A landscape with many valleys, sampled at points; each row gives a point and its height.
A ball rolls from a point to whichever of its 2 nearest points has the largest drop for the distance, and stops where none of them is lower. Distance is the straight distance between rows; heights are no part of it.
gup: [ 11 -24 -38  22  12  20   9   8  -3 -17 -15  24   8 -12  -2  24 -23   3
 -11   8  13   7  25  12   8  -2  22 -21   2  -6  14  -1 -29 -12 -17 -16]  h=511
rig: [ -6  -4  10   7  -2  -2  14  33   5   9 -11 -14 -18   9   4   4   2   4
  -4 -16  13  10 -21   0  17 -10  19   8  20  10  -7  -1   5   9  -1  11]  h=634
Mupo: [-11  -3  27 -50   1   0   4 -18  -7   3  -3  15  -3 -16  -7 -39  14  -3
  10  -3  19  -7 -31   0   3   9  -9   7   9  -8 -11  11  25  10   0  13]  h=514
Daz: [-11  11  18   0   1 -11 -13 -16  -8   3   7   3   2  10  23   1 -11   4
   5 -13 -31   4  11  -2  -7 -10  -3  -1 -19   6  -7  -7   3   9   9  10]  h=315
mataz: [ -4   1 -12   5 -11   9   1   7   5 -10  -9  23  -1  -9   6   4   7  16
   4  -3  -7  15   4   4 -11 -40   4   3  -5  20  -4   9  -4 -19  11   9]  h=329
zuzap: [ 13  -2  -8 -13   0  15 -11  -1  10 -21  -6 -24  15   5  10   2  -5  -7
  -5   3   6  -4 -10  -5   4 -17   7  -8   1   9 -31   0   5  -9   4   3]  h=487
Lirur: [  1  15  10   3   0 -14  -5 -34   4  -6  24   7   5  10   9  19   6  28
 -13 -18 -20   4   7   0 -28 -15 -19   7 -22   8  -6 -14   7   5   5  16]  h=281
ledem: [ -9  -4 -17  19  13 -11   2  -3  12  11  24  17 -16  14 -26  16  -6  -2
 -32  -1   1   8   1  -2 -21 -12  15  -5  -1  -5  17   1  -8  -4 -19 -10]  h=334
zifa: [-12   5  23   2   7 -12 -26  20   4   8  21  -2 -35 -14   1  -5 -11 -12
  -5  -2 -11  -2  20  15 -18  -8   0  24   0  -7  28   0 -14   3 -13  -3]  h=414
did: [ 25 -16 -26  26  -8 -14   6   6 -14  -9  -6 -10  38  16  -3  20  12  35
 -12  -8  -8  17   5  -2  24   2 -11   0  -3  -4 -11   5 -10   7  10  10]  h=485
sev: [-22   0   7 -19 -12 -19 -23  -8  -2  14  24  13   3  -1 -10 -14   9   1
  -8 -18 -20 -10   1  -4 -19 -28 -16   3 -28   4  -6   8 -14  -5   5 -14]  h=261
tilom: [ -2   1  -8 -12 -16  11   8 -25  -6 -16 -13  -6  20 -11  -9 -16   6 -12
  15  34   7 -27 -15  -9   9  27  -9 -16  -2 -10  -6  12  27 -20  11  -4]  h=360
Kife: [ 11   8   7  -8  -8  -9   8  -6  -1   8 -13  -1   8  10  23  -6  26  -3
  16  -8 -12  14  -9 -22  13   7  -5 -22  -7  23 -26 -15  15  16  12   4]  h=365
detek: [ 11  10   2  13  14  13  -5  -5   4 -16  27  20  14  -8 -41  -5  -8  10
  -7 -11  10  20  -6   5 -23  -7 -12  14  14   7  -7  11 -10   0  -1   3]  h=614
liv: [-14 -15  15  13  25   4   6  11 -15   6   3   2  -6  -7  14   2 -42 -19
   7   3  -4 -14  15  20  -2   2  10   2   0 -28   6  -2  -7   2 -12   1]  h=661
lukev: [  3 -22 -23 -33  24  45  27   2  14 -10 -34   4  -1 -14   4  -8 -16 -18
  17  14  -4  -1 -22   6  10   1  25 -13  23  -6  -9   4   6 -14 -18   0]  h=451
Pudu: [ -6   3   9  26   5  -3  -8  21   5  -1  11   1 -34 -14   8   3 -22  -9
  -3 -11   9  17   6  11  -4  -6  17  18  22  -2  20  -8  -4   2 -11   3]  h=379
rukir: [ -6  17  27   0  -3 -33 -13  14 -19  25   1   3 -17  -4  26  -7  -4 -21
   6 -16   0   2   9  -9 -16  -8 -18  -9 -11  -3 -15   5   2   3  18   3]  h=296
giv: [  2  13  13 -24 -36 -21 -31  -1  -9  -4   2  -4  -3  -7   0 -20  11  -4
  12  -7   6   3  10 -19   8   0 -38  18  -8  13  13  -8 -16  -6  33  -9]  h=186
til: [  1   8 -29  -9   1  17  -5  10   4 -11  -2  -3 -14 -16 -12  14 -30 -22
 -29  22   9  -3  14  -2   0  -2  21 -16  12 -27  27   8 -19 -25  -6 -22]  h=244
Viguv: [ -6   5  -7 -11   6  21   5 -17  -6 -19 -21  12   0 -19   8  11 -14  20
   2  -9 -10  14   3  18  -5 -25  13  10   4  17  -4   9   5  -4  -1  18]  h=276
fupam: [  3   8 -12  22  -4   7   5   1   4 -17   6   9  15 -10 -21   7   3  18
  13  14  -6  13  17   7 -10   4  -6   6  -3   1  18   5  -7 -11   3  -3]  h=416
Latoz: [ 17   2   2   9  13 -17  -1  -6   0  17  17 -12  16  38 -23  -1  16  -8
 -18  -6  -6  10 -15 -22  12  31   0 -16   6 -16  -3  -4  -4  22  15 -15]  h=375
soz: [ -1   1   0 -26   4  15  -3 -25  10  -9 -13  20 -13  -3  27  -3  20  -4
   0   6   2   0   6   9  -7  -7   5   4   4  11  -4 -11  21   0 -13  26]  h=322
lasek: [ 11  12  -1  22   4 -11  10  -8  -6  14  -5   0   8  21 -10  -4  14  -9
  14  -5  -5  16 -11 -17  17  27 -11  -6  12   2  -1  -7   0  25  18  -7]  h=405
pufod: [ -5  -5 -15 -18  12  25  15  -9  11  10 -19  -9   9 -11  -5  -8 -17 -36
  13   4  -8  -2 -19  -8   8   1  25 -28  18  -5  -4  11   4 -16 -13 -13]  h=477
dufis: [ 41 -25 -25  18  -1  19   5  14  26 -16   1  -8  15   7  -2  19  16  13
   9  -3  14  18  -4  -2 -12 -19   1  15   3  22 -18  -8 -14 -10 -13   4]  h=530
piz: [-14  -4  -1   2  11  13   9  -3  -6   8   3   1   4  -7  20  -6 -22  -7
  21  -6   7   4  -5   1   8  -5   2  -8   7  29 -25   0  11   4 -28   7]  h=192
Tupot: [ -9  12  12  -8 -28 -25 -10   5   1   2 -17  -9 -14  -3   3 -13  16   6
  20  -4  -5   4  -5 -12  19  14 -17  17  -1  15  28 -11   0   1  21 -13]  h=250
detug: [ 12   2  -4 -13   4  14  -9  -1  -9 -20 -19 -19  -2  -2  34   5 -17 -28
 -23   3  10  -1  -1  -3  15  -8  11 -11  19 -11 -23  -3   6  -6   5  18]  h=467
papo: [ -5 -21   9  21 -10 -31  -3  20   2   2  30   0  -5   2  -2  18   3  43
 -18  -8  -4   0   6  11 -11  -6  -6  20 -15  -1  17 -15  -1   1  -8   5]  h=291
bos: [-13  -7 -14 -18  -5  -3   8 -29   3  28  -4  23  11  11  14 -13  32 -27
  10   4 -21  -9  -6 -23 -10   4  -4 -29 -17   9  -4   5  12 -10  -4 -10]  h=336
Muke: [ -7 -30  -4  10  13  -3   1 -15  -6  -6   6  -8  18  14  17  -2 -20 -14
   3  -3  -2 -10  -4  -6  24   7  -3   4  -3  -2 -11 -17  -5  13 -15   0]  h=238
puv: [  5  10   2  13   3  -2   0  16  -6  -2  -4   2 -15  -2  40  -6  -6 -55
  16   7   7   6   4  -9  -8 -15  -7  -2   8 -15  -7  -8   0 -20  13   9]  h=424
vami: [  4  -9 -14  -5  21   1   4 -17  12   2   6  15  -5  13 -26   7   9   7
 -22  -8   8   4  -2   1 -16 -11   5   5  10  14   4  -2  -9   8 -14  -1]  h=242
gako: [-19 -15  17 -31   2  -8  -1 -14   3  20   9  15   3   8  -1 -11  29  15
  -8  -6  -4 -27  -2   8  -4   1  -1  -6 -25   2   5  -4  13  12 -16   3]  h=417
sig: [ -4  -3   0 -34 -10  -2 -44  -8   2   6  21  10   7   5  -6 -18  12 -27
 -12  -5 -14 -13   9  -2 -16 -32 -21  10 -16 -14  -5  10 -26 -16  -3  -9]  h=191
fet: [  9 -26  -2  16  14   9  25   6 -24  -5 -12  -5  17   9  15   0 -14 -16
  11  14  12 -13  -2   5  30  20  -5   3   3 -13 -21  -5   7   7 -10  10]  h=282
rin: [-20  -2  11 -13  -6 -17   4  -1  -1   6  -6 -10  -9  -4 -22 -13 -10   8
  13  14 -15  -6   2   4  16  13  -3  29   7  -3  36   0 -11  14   8 -11]  h=327
zef: [  1   0   3  32 -10 -15   0  41  -2   2  30  -4  -9  -5  -9   9   2  21
 -24  11   0   1  19  13  -8  -1  -3  12  -7 -21  18   2 -15  -2  -3  -9]  h=359
matun: [  0  -2   5  -2  -3  -7 -15  -1   7  -7   3 -13 -14   6   2   7  -2   6
 -13  -2  13  -8   0   3   5  -7  -4  21   6   6   6 -13  -4   3   1   6]  h=210
Kufad: [  1  16   9 -33 -11  12 -19 -25   9   4   0  -2  -8  -4   0  -8  12 -15
  26  -9   2 -15  -8  -8  -8  -6 -21  16  -9  19  -4  -6  -2   0  -2  -6]  h=162
doz: [-15 -10  -2 -16   2  14  -5 -14   0 -13   2   2  16 -10  33  -4  -2   1
   7 -17 -14  13  -8   4   7 -25   7 -14  -8  26 -24  -1   8   5 -17  11]  h=247
dosi: [ 13   8   5   8   2 -18   0  -4   2   7  28  -5   2  28 -19   7  18   5
 -29  -7  15 -15 -11 -11  -8  20  -6  -8 -10 -11   0 -10   8  11   6   1]  h=325
Kede: [-11  11 -25 -28  -5  27 -11  -8   7 -11   0   1  -8 -26 -14  -1 -13  -6
 -30  16   6 -14  24  13  -7   3  13 -13   8 -11  16  15  -3 -22 -19 -12]  h=76
gim: [-27  14  28 -19  -7   2  18  -1   3  18   2  -7 -10 -17   5 -18 -18 -13
  33 -17   5   4 -36  -2   1  -8   0  -2   6  14 -20   8  21   0   4   3]  h=532
tona: [ -9  -7 -27  19  10   1  -1  10   4  -8  22   7 -18   7  -6  13  -5 -15
 -38  13  10  -1   2   2  -9  -7  18 -15  -4 -27  20 -14  -1 -21  -7  -4]  h=395
damob: [-13   0 -33   5   5   2   2   3  -7  -3  14  13 -11  -8  -9   9 -29 -36
 -31  11  23  -3  -2  -9  -3 -11  13 -31  16 -29  10   4  -2 -27  -3 -10]  h=333
sazu: [  8   2   0  -7   3  16  10  -5  17  -9 -19   0   3   0   3  -9  24   8
   4   9   6   6  -6   2   6   5  11  -3   5  10   0  -5  14  -3  -1   9]  h=371
ruli: [-15  -4   7 -43  -7   1 -11 -18  -1   0  -4  19  10 -12  -8 -31  15  -3
   8  -5   4   1  -9  -3   7  -9 -11   7  10   3   3  16   4  -7  -7   7]  h=541
nizu: [ -6 -19  23  10   2 -16 -17 -11  -9  14  14  -7  14  11  26 -14  -9  -2
  13 -11  12  -9   2  -7  12  15 -11   4 -10  12  -3 -18   1  21 -23 -13]  h=189
redi: [ 31   7  -8  13 -10 -22  -2   2  -7 -10  -6  -9  24  12   7  29  25  54
 -24  -1 -10   4  20  14   3  13 -11  -6 -13  -5  -1  -7  -4  14  12  18]  h=507
fipu: [  1  -4   2 -23   4  11 -15 -33   8 -15  -6  -4  17  -5  34  -5  18   3
   8  -6 -17   0   4  -3  -1  -5  -9  -1  -6  15 -19 -12  10   3  -7  17]  h=283
kise: [  2   1   2  -4  17  18   5   3   3  -5  21  17   8   1 -24 -10 -20 -11
  12  -3  12   0 -15   5  -8  -5   1  12  14   6 -16   9   0  -4  -9   5]  h=630
gef: [ -1  -8 -10  18   1   1   2  32 -11 -13  -5  -3 -16   1  22   7 -10 -33
   8   3   9  15  -8   0  11 -25  -3  16  17 -17   3 -12 -10 -17  20   8]  h=397
pif: [ 38  -7 -19   7   1  27   1  -3  27 -10  -9 -20  18  16   4  10  15  -2
  -2   7  15   8  -8 -13   2  -1   9  -9   8   7 -31 -13   4  -4  -7  -3]  h=506
kuvol: [  0  -5  -3 -23  -7   4   9 -10  -2  13 -21   9  22  -3  18 -21  26 -20
  23   9  -2   1  -7 -20   4  11 -11 -30 -12  21 -18   8  12  -1   4  -5]  h=370
Pina: [ 17   6 -14  -2  -6 -24 -22 -13  11 -20   5 -29  -9  24   6  16   0  -1
 -26   9  -7  -7   4   1   7   1 -13  23  -2  -7  19 -28  -8   4  11  17]  h=102
dakob: [ -5   5 -12 -12  -8  -1   1 -29   1  14 -17   1  -3   9 -13  -9   7  -9
  23   7  -3 -14  -4 -13   3   8  -7   2  -4  20   9  -9   5   6  -4 -16]  h=243
doka: [  6 -14 -18  29  17   0  11   7  10  -4   6   4  -3  23 -18  16   1   2
   1   4 -17  11  -5   4   5   2   9  17   1 -19  32  -7 -19   9   8  -6]  h=476
nonib: [-11   0   4 -18   0 -14  -3  -6  -8  11   2  17   7  11  -3  -3  13 -13
  -9   1  -5 -12   2  -6  -8 -14  -6  -8 -15   0 -10  14  -1  -7  16   1]  h=321
kob: [ -5  -9 -25  32   1  -6  -1  -1  -5  -4  11   7  17  -1  -4  13 -17   6
 -10   4  -5   1  17   5  -2  -3   1 -11 -14  -2   8   4 -11  -6  -5  -7]  h=447
zes: [ -9   5 -25 -24 -18   5  -9 -40  14  24  -6  -1   3   6  -7  -9  30 -20
  14  10   0 -25  -7 -22  -8   6  -8 -18 -12  12   7  -1  11 -16  -3 -22]  h=294
katat: [  5   0  -1   2   8   7   7   1 -18 -18  -9   8  14   5   5   5  -8 -15
   1   6 -15  13  -5  -1   8  -6   2  -9   5 -17 -11  14  -5  -5  28  16]  h=441
lipog: [  8 -16  13   2  19   8  13  26  -6  15 -24   8 -20   9  10   4   1   9
   8 -14   5  14  -6   4  13 -11  12  17  16  21 -16   0   1  35  -4  15]  h=647
Fol: [ -6  25  17 -26 -11  -7 -19 -13   0  15   0  -2 -12  -9  22 -15   7 -23
   9 -16   1  -3   2  -7  -7   1 -14 -12  -9   7 -13  13   5   6   6  -2]  h=245
Vof: [  6  -7 -23  17   8  14  13   5 -11 -14 -15  40  -3  -6   2  21  -5 -15
 -12  15   7  17  21   4 -12  -6  13 -26   6 -16  16   5  -7 -15   6   1]  h=536
dise: [ 14  37  11  -8  -7   1 -16   2  10  -3  -4  13 -12 -17 -16  -9  21  19
   1  -9   5  20  21  -1 -20   7 -11  -2   5  20   6  11  -2   4  13  -7]  h=576
Sudud: [-13  24   1   1 -17   6  11 -27  -7   6 -12 -12   1 -19  -6  -3 -20 -13
  -2  12  -1 -19  -1 -12   7  36   7 -36   1  -4 -12  22  27  -9   1 -10]  h=429
nos: [ -1 -12 -11  23  11  18  19 -14   4   2  -5   3  -5  -2  22   1  -3   5
  20   3  11  -2  -1   1   4   9  13  -1  -1  30  -4 -20  18  11 -34   5]  h=113
nura: [  4   6  -2  10 -18   5  -1  13  16  -9  -1 -14  22 -11 -30  -3  13  37
  10   5 -16   8  16   5  -7  18  -1  -3 -11   8  20  14 -15   1   9 -23]  h=380
genid: [ -1  19  20  35  -4 -14  -7  21 -17  19   7  -7 -26  -3  27   9 -18  -7
   8  -9  -7  -3  11   4 -13 -14  -5  -2 -12  -2 -15  -7   2  11   7  -3]  h=335
kipu: [  2   9   2   0   0 -14  -2 -11 -11   3 -16  -5   9  19  25   6   0   1
  -1 -15 -38  15 -10 -12  15  -8   6 -13  -1   6  -8 -10   2  12  25   9]  h=339
Teza: [  9  -8 -12  30  -1   2  18  21  11   7   2   8  -9   6 -18  18  10  27
 -11 -11   7  22  -9  -1   0  -8  15   9  10  14  10   9  -3   3  -9   6]  h=590
rizi: [-18   1  31 -12   6  -5 -10  28   5  12  12  -7 -20 -23  17 -10 -14 -11
  15  -1 -15 -18  16  21 -29 -18  -4  18 -10 -21  11   8 -15 -11  -7  -9]  h=438
Mifir: [  0  -2   2  16   0   6  24  -7 -16 -11 -12 -14  17   0  -1  -4  -7   1
  17  23   1 -22  -3  -4  18  34   0  -6   3 -23  -8  -2  22  -2   7   1]  h=320
pebof: [-11 -18   8 -19  -3 -34   5  -7  -1  23  16  24   1  22 -11  -3  29  10
 -12   1   4 -15  -9  -8  -5  -1  -9   3 -18   3   9  -3  12  -3  10   6]  h=374
zek: [  4 -11 -11 -32  27  35  10  12  13   5 -14  15 -10 -17   2 -20  -9 -31
  14   3  12  -5  -4  15 -10  -8  19  -1  22  -7   2  10  -4 -14 -29   1]  h=413
Gaz: [  3   3 -20   4 -28  -4 -20  -6  19  -2  12 -17  24 -12 -17 -10  15  18
  -8   9   2   2  18  -6  -6   8 -10  -6 -12  16  19   3 -14 -20  -6 -31]  h=324
rok: [  0   1  15   0 -12   4  -4   4  -3 -14  -4 -31   8   2  33   1  -2  -7
  15  -1   1 -15 -13  -2  14  -4  -7   0  -6  -1 -27 -10   9  -5  16  11]  h=502
mupof: [ 18  18  17   0 -11  -9  -3  10   3   1   4  -3   1   7  -5  20  28  52
 -19 -10   0  -1   6   6 -15   3  -6  -7 -20   3 -13  -2  11  13  12  12]  h=531
Peve: [  4  -5  18 -12  29  17  -1   2 -16  -7   1  20   7  -7  -1 -11 -16 -18
   4   5   8 -10   6  17  -9   7  -6   2   5  -8 -24  16  -1   8  -9  15]  h=643
pel: [  4  -7  -2  -8   4  -6  10 -19  15  -2  11  16   9  17  -1  10  30  28
  -4  -2  -7  -9  -2   5 -31  -8 -10  13 -20   9   1 -17   6   3  -9   7]  h=219
tupu: [-20  15  14 -10  -9   6   3  -8   1   5   1 -17 -12  -9  32  -2  -7 -11
  17  -2  -7 -11 -22  -2   4  -8   6 -16 -11   6 -17  -5  26  -5   0   9]  h=515
dofi: [  8 -12   1  14   4   7  15  10  20  -3   5 -24  16  16 -30   7   8  19
  19 -16 -18  13 -37 -10  15  10   9  18   9   0   0  -4 -11  16  10 -19]  h=452
leg: [ 12   3  -4  29  -2   8  12 -11  -3 -11   2 -17  24  15 -22   4   5  13
  25   2  -7  10 -22  -8  17  27  -7   7   9  -6  -2  -8   2  11  14  -9]  h=428
Kuz: [  3 -16  -1   0  14 -13   9 -23   4  -5  -7  12  17  17  -9  16  10  26
 -21  -9  -7   5   5   4   0  -1   0   5  -9   4   6  -6   0  12 -14  15]  h=125
roga: [-10  -8  36 -35   9   9   4 -18   3   4   2  -3   1  -3   0 -26   3  23
  18  -8   2 -16 -25   3  -2  16   4  10  -2  -1 -10 -17  32  21  -8  12]  h=486
kagoz: [-15 -14  26   5  12 -24   2  14 -10  17  -2 -23 -12  -8  20 -12 -33 -27
  23  -1   6 -13   6  11  11  15  -5  19   6 -30  16   1  -8   1 -13  -2]  h=668
zus: [ -3   9   8 -19  11  20 -14   4   0  -1 -13   3 -19 -29  14 -12 -20 -20
   4  -3  13   0  15  20 -11  -6  11   4  19  -2   2  14  -1  -5 -24   2]  h=366
sosi: [ 20  10 -23   4  -2  -2   5  -4   2 -11  -3 -24  -7  26 -14  29   1   4
 -21  14  -3 -16  -4   1  19   6   1  16  -1 -21   8 -12  -7   3  23  12]  h=208
Rek: [ -1   3 -22  38  -7   0  11   1   1  -2  -2   9   5   8 -14   7   9  -9
   6  14 -16  18   3 -11   3  10   5  -4   3  -6  36  -5  -5 -12  17 -13]  h=449
nula: [-24 -11  31 -41  -1  -1   0  -9  -5  18   2   2 -10 -13  -9 -21  -1  17
   6   2  -2 -29  -4  18  -4   9   4  10  -8  -6   9   3  13  10 -22  -3]  h=454
feno: [ -4   2  14 -30 -21 -22 -43  -3  -8   0  22   8  14  -5   0 -26  14 -15
   1  -1   0   0  13 -12  -8  -9 -41   7 -14 -13   5   7 -19 -18  14  -6]  h=97
megov: [  0 -14  -4 -25  19   8  12 -25   1 -14 -24  16  19   4   0   4   2  32
  -7  -8 -27  12  -3   6   5 -13  13   5  -2  14 -10   7   5  13  -1  19]  h=217
Gili: [ 12  14 -12   3 -12  21  14 -19  -1  -7 -14  -9  20 -10 -23   0  -8 -14
  -4  26   9 -32   1  -7  14  35  10 -38   0 -18 -18  13  19 -21   2 -13]  h=399
Luv: [  0  26  21  -9   4  13  14 -20 -14  -4 -21  -9  -6 -26   2  -9 -31 -12
  15  13   5 -16  -2   0   4  35   2 -11  13 -10 -16  20  28   3   4   5]  h=453
Bupu: [ 10  -3 -10  32  15  25  14  -4  23  -3   0   2  -7  -1  -3  19  -5  15
  11   1   5  -6   5   4 -19   4  16   5  -2  20  -2  -7   3   6 -29  -9]  h=190
zuz: [  7  21 -14  -4  -7 -13   2   8  -6  -3 -12 -17 -25  16 -11  22  -4  -2
 -20   9 -17   8  -2  -1  10 -11   4  15  11 -12  17   4  -8   7  30  13]  h=284
Rona: [-18  10  21 -28  -6  -3   5 -17  -3  12   8  32   4 -12   0 -28  23   4
  21 -18  -1  15  -8 -12  -8  -5 -17   0  -8  20  -6   2  17   3   3  11]  h=564
kalif: [  6  15   2  13   1  -9  -7  20  -9 -11  -5 -12 -41  -2  -2  20 -21 -14
 -15   1   8  14   2   6  11 -12   4  25  27 -11  20  -2 -14  11  15  11]  h=337
vozig: [-13   4 -12   4 -19 -26  -6 -21   1   2  19 -12   7   0   0   6   6  28
 -34   0   5 -20   7   1   2  18   2 -19 -20   5  11 -11  21  -9  -9   5]  h=123
lepip: [ 25  -2  21   0  28  14  16  21  -9  10 -27  -7 -16  12  -2   3   8   8
  -5  -9   9   3   1  10  19  19  14   8  23  -6 -19   7  -6  40 -10   0]  h=660
Tipa: [  5  -5 -10  12 -12 -33  15   0   3  14  22  -9  -6  20 -21  16  14  27
 -43   5  14 -22   4   1   1  23  -1  -9 -14  -8  14 -14  10  -4  -6  -2]  h=246
mapuf: [ -3  -6  23  10  22  -4   5   9 -18  10   4  10   2  -1   8  -7 -14  -9
 -10   5   6  -6  18   5  -5  19   5 -11  -3 -18 -10   9   6  12 -14   7]  h=653
katav: [-10  -5   7   9 -13 -19  -6  13  -9  -5   4 -19  -3   3  -5   0  -8  12
  -3   5  -9   3  -3   6  26   4   0  16   3  -8  25  -5 -10   2  13   3]  h=280
vok: [-11  16 -16 -21 -17   9 -13 -11  17 -11   3 -14   1 -23 -27  -5   1   7
  -6  17  -5  -5  21   9  -8   4  -5   3  -3   5  26  11  -5 -15 -10 -20]  h=241
Ginob: [ -9 -12  28   1 -14 -30 -18   5 -16  15  28  -6  14   8  -3 -17  -5  10
  -5 -18  34  -3 -10 -13  12  19 -11  -6  -9   4   1 -17   3  21  -7 -13]  h=98
tizub: [-15   5  18  18 -13 -22  -4  40 -27   4  13  -6  -8 -20  -1   0 -22   7
 -10   4   9  -8  18  14  -2  -8  -7   4  -7 -22   5  16  -9  -9  10  -8]  h=398
Gebip: [  1   2 -15  12   6  22  18  12   8 -12  -6   1   9   1 -11   1   8  -9
   7  10   1  13 -14   0   5   4  15  -7  14 -16  -4   3   8 -14  10   6]  h=412
Meka: [ 29 -19 -28  29 -13  -4   3  28  26   9   2  -7   0   9  -8  17  31  22
  -6   2  22  15  -4  -8  -5  -9   7   7   4  18   8  -2 -12 -11 -13  -5]  h=561
duze: [  9   0  -4  -2   7   9   2  18  18  -4   0   9  -3   2  -9   7  11   4
 -13 -15   7  30 -21  -7  -1 -22  15  -4  20  13 -15   8  -2   1   5  12]  h=615
Zotog: [  5  20  26  -3   4   9 -18   2   3 -13  23  23   3 -17 -24 -26   5   8
   9 -14   7  32   8  -1 -17  -2 -19  14  12   8   3  14  -6  -4  10   7]  h=597
putug: [ 18   8  -3  26   6  27  -5  15   4  -5  -5  -6  -5  -2   7  10  -5   8
   7  -7   4  -5  18  14 -12  -6   8  -1  -5  21 -21  11 -15   5 -13 -13]  h=255
Luzu: [ 12  21  -2   2  -1  -1   1  17 -16  -4 -20 -16 -21  -6  32  10 -13 -43
 -11   3   9  -1  -3  -2   0  -7  -1 -11  12 -26 -22   5   9 -16  23  18]  h=446
Pomul: [ -9  -2   1  30  -3 -10  -1  29 -23  -6   6  -4 -13  -8  16  13 -31  -9
  -1   3  -3   2   5  14   3 -16  -5  17  -2 -21   6  -1  -9  -7  17   6]  h=368
ras: [-14  21  -3  -2 -20  -3   6  24  -7   6 -21 -11 -14 -24   2   1 -12  -7
  14  18   3 -15  23  13  -7  -4  -5  -5 -10  -1   5  19  -5 -21  14 -11]  h=369
Fim: [-15 -16  14  10 -12 -24   0   2  -5  10  23  -1   2   4   0   0  -4  31
  -5 -13  16  -7 -10  -1   0  -3  -1   6 -14  10   1 -14  15  12 -10   1]  h=211
suni: [  0  -1   3 -11 -11 -21  -5   1  -1  -1 -30 -14 -22  -2 -14 -11   0  26
  15   3 -13  13  -1  -2  27  14  -2  27  17  18  30  -7 -12  22  12 -13]  h=303
dasug: [ -2  13  -1 -17  -9   6  -9   8   2   1 -21 -13 -25 -15  -1 -11 -10 -17
  -5  19  20 -15  13   5  -1   6  -1   8  15  -7   9   9  -1 -14   1   0]  h=308
bonel: [ -3 -34 -25  18  14   8  18   4 -13   0  -3  21  26  15   5  20 -11   0
  -6   7  -9  -9  15   5   5 -16   8 -16 -24   2  -8   3 -16  -1 -12  -9]  h=469
bor: [ 13  31   8  13 -12  -4 -12  15  10   2  10 -10 -10  -5 -10  13  19  30
 -13  -7 -11  10  14   1 -26   6   3 -11 -18  11   3   4 -10   9  13  -8]  h=553
Ruda: [  2  14  14  22   6   6  -5  23  -5  10   2  -9 -18   3   1   5  -9 -11
  13  -2  14  -5   7   6 -11  -1   1   4   5   4 -16   3  -4   6  -4  -7]  h=309
fira: [  3 -13  -4  17   7  -7  10   8 -16 -18  -3  13  26   7   1   6  -5  14
 -11  -9  -7  31  -2  -5  20  -7   1   0  14  -4  -2   6 -11   7  14  16]  h=462
karad: [ 22 -12 -14  19   6   7  13  14  17  12  -2 -10  -5  32 -31   6  21  -1
  13   3 -10  14 -26 -14  12   5   6  25  20 -17  16  -4 -25  14  13 -19]  h=481
gebe: [-18   3  19  -4  -2   1   0  -6   5   9  15   5  13 -11  -3 -24   1   1
  27 -11   7  11 -25  -6   2   5  -2  -6   6   9  -3  -1  20  -3  -6  -5]  h=551
toki: [ -5 -36 -30   8  12  19  -2 -10  -1 -10  -6  29  18  -2   4  11 -18  -6
   2   4 -13   0  24  10  -4 -12  14 -18 -13   1  17   6 -32  -7 -28 -23]  h=489

For each start below, name the point where the ball stops.
Zotog | nos
gup | Kede
ruli | feno

Call two points neighbours if one is among the 2 nearest of the other. Go from one point of each pair to the other, from neighbour to neighbour, staying as low as possible. Name the highest point that can't be avoided.
vozig / Kuz | karad
nos / Kuz | kuvol
Kufad / nos | genid
Pomul / dasug | tizub
Kede / nos | tona
feno / Pina | rin
Ginob / vozig | Fim
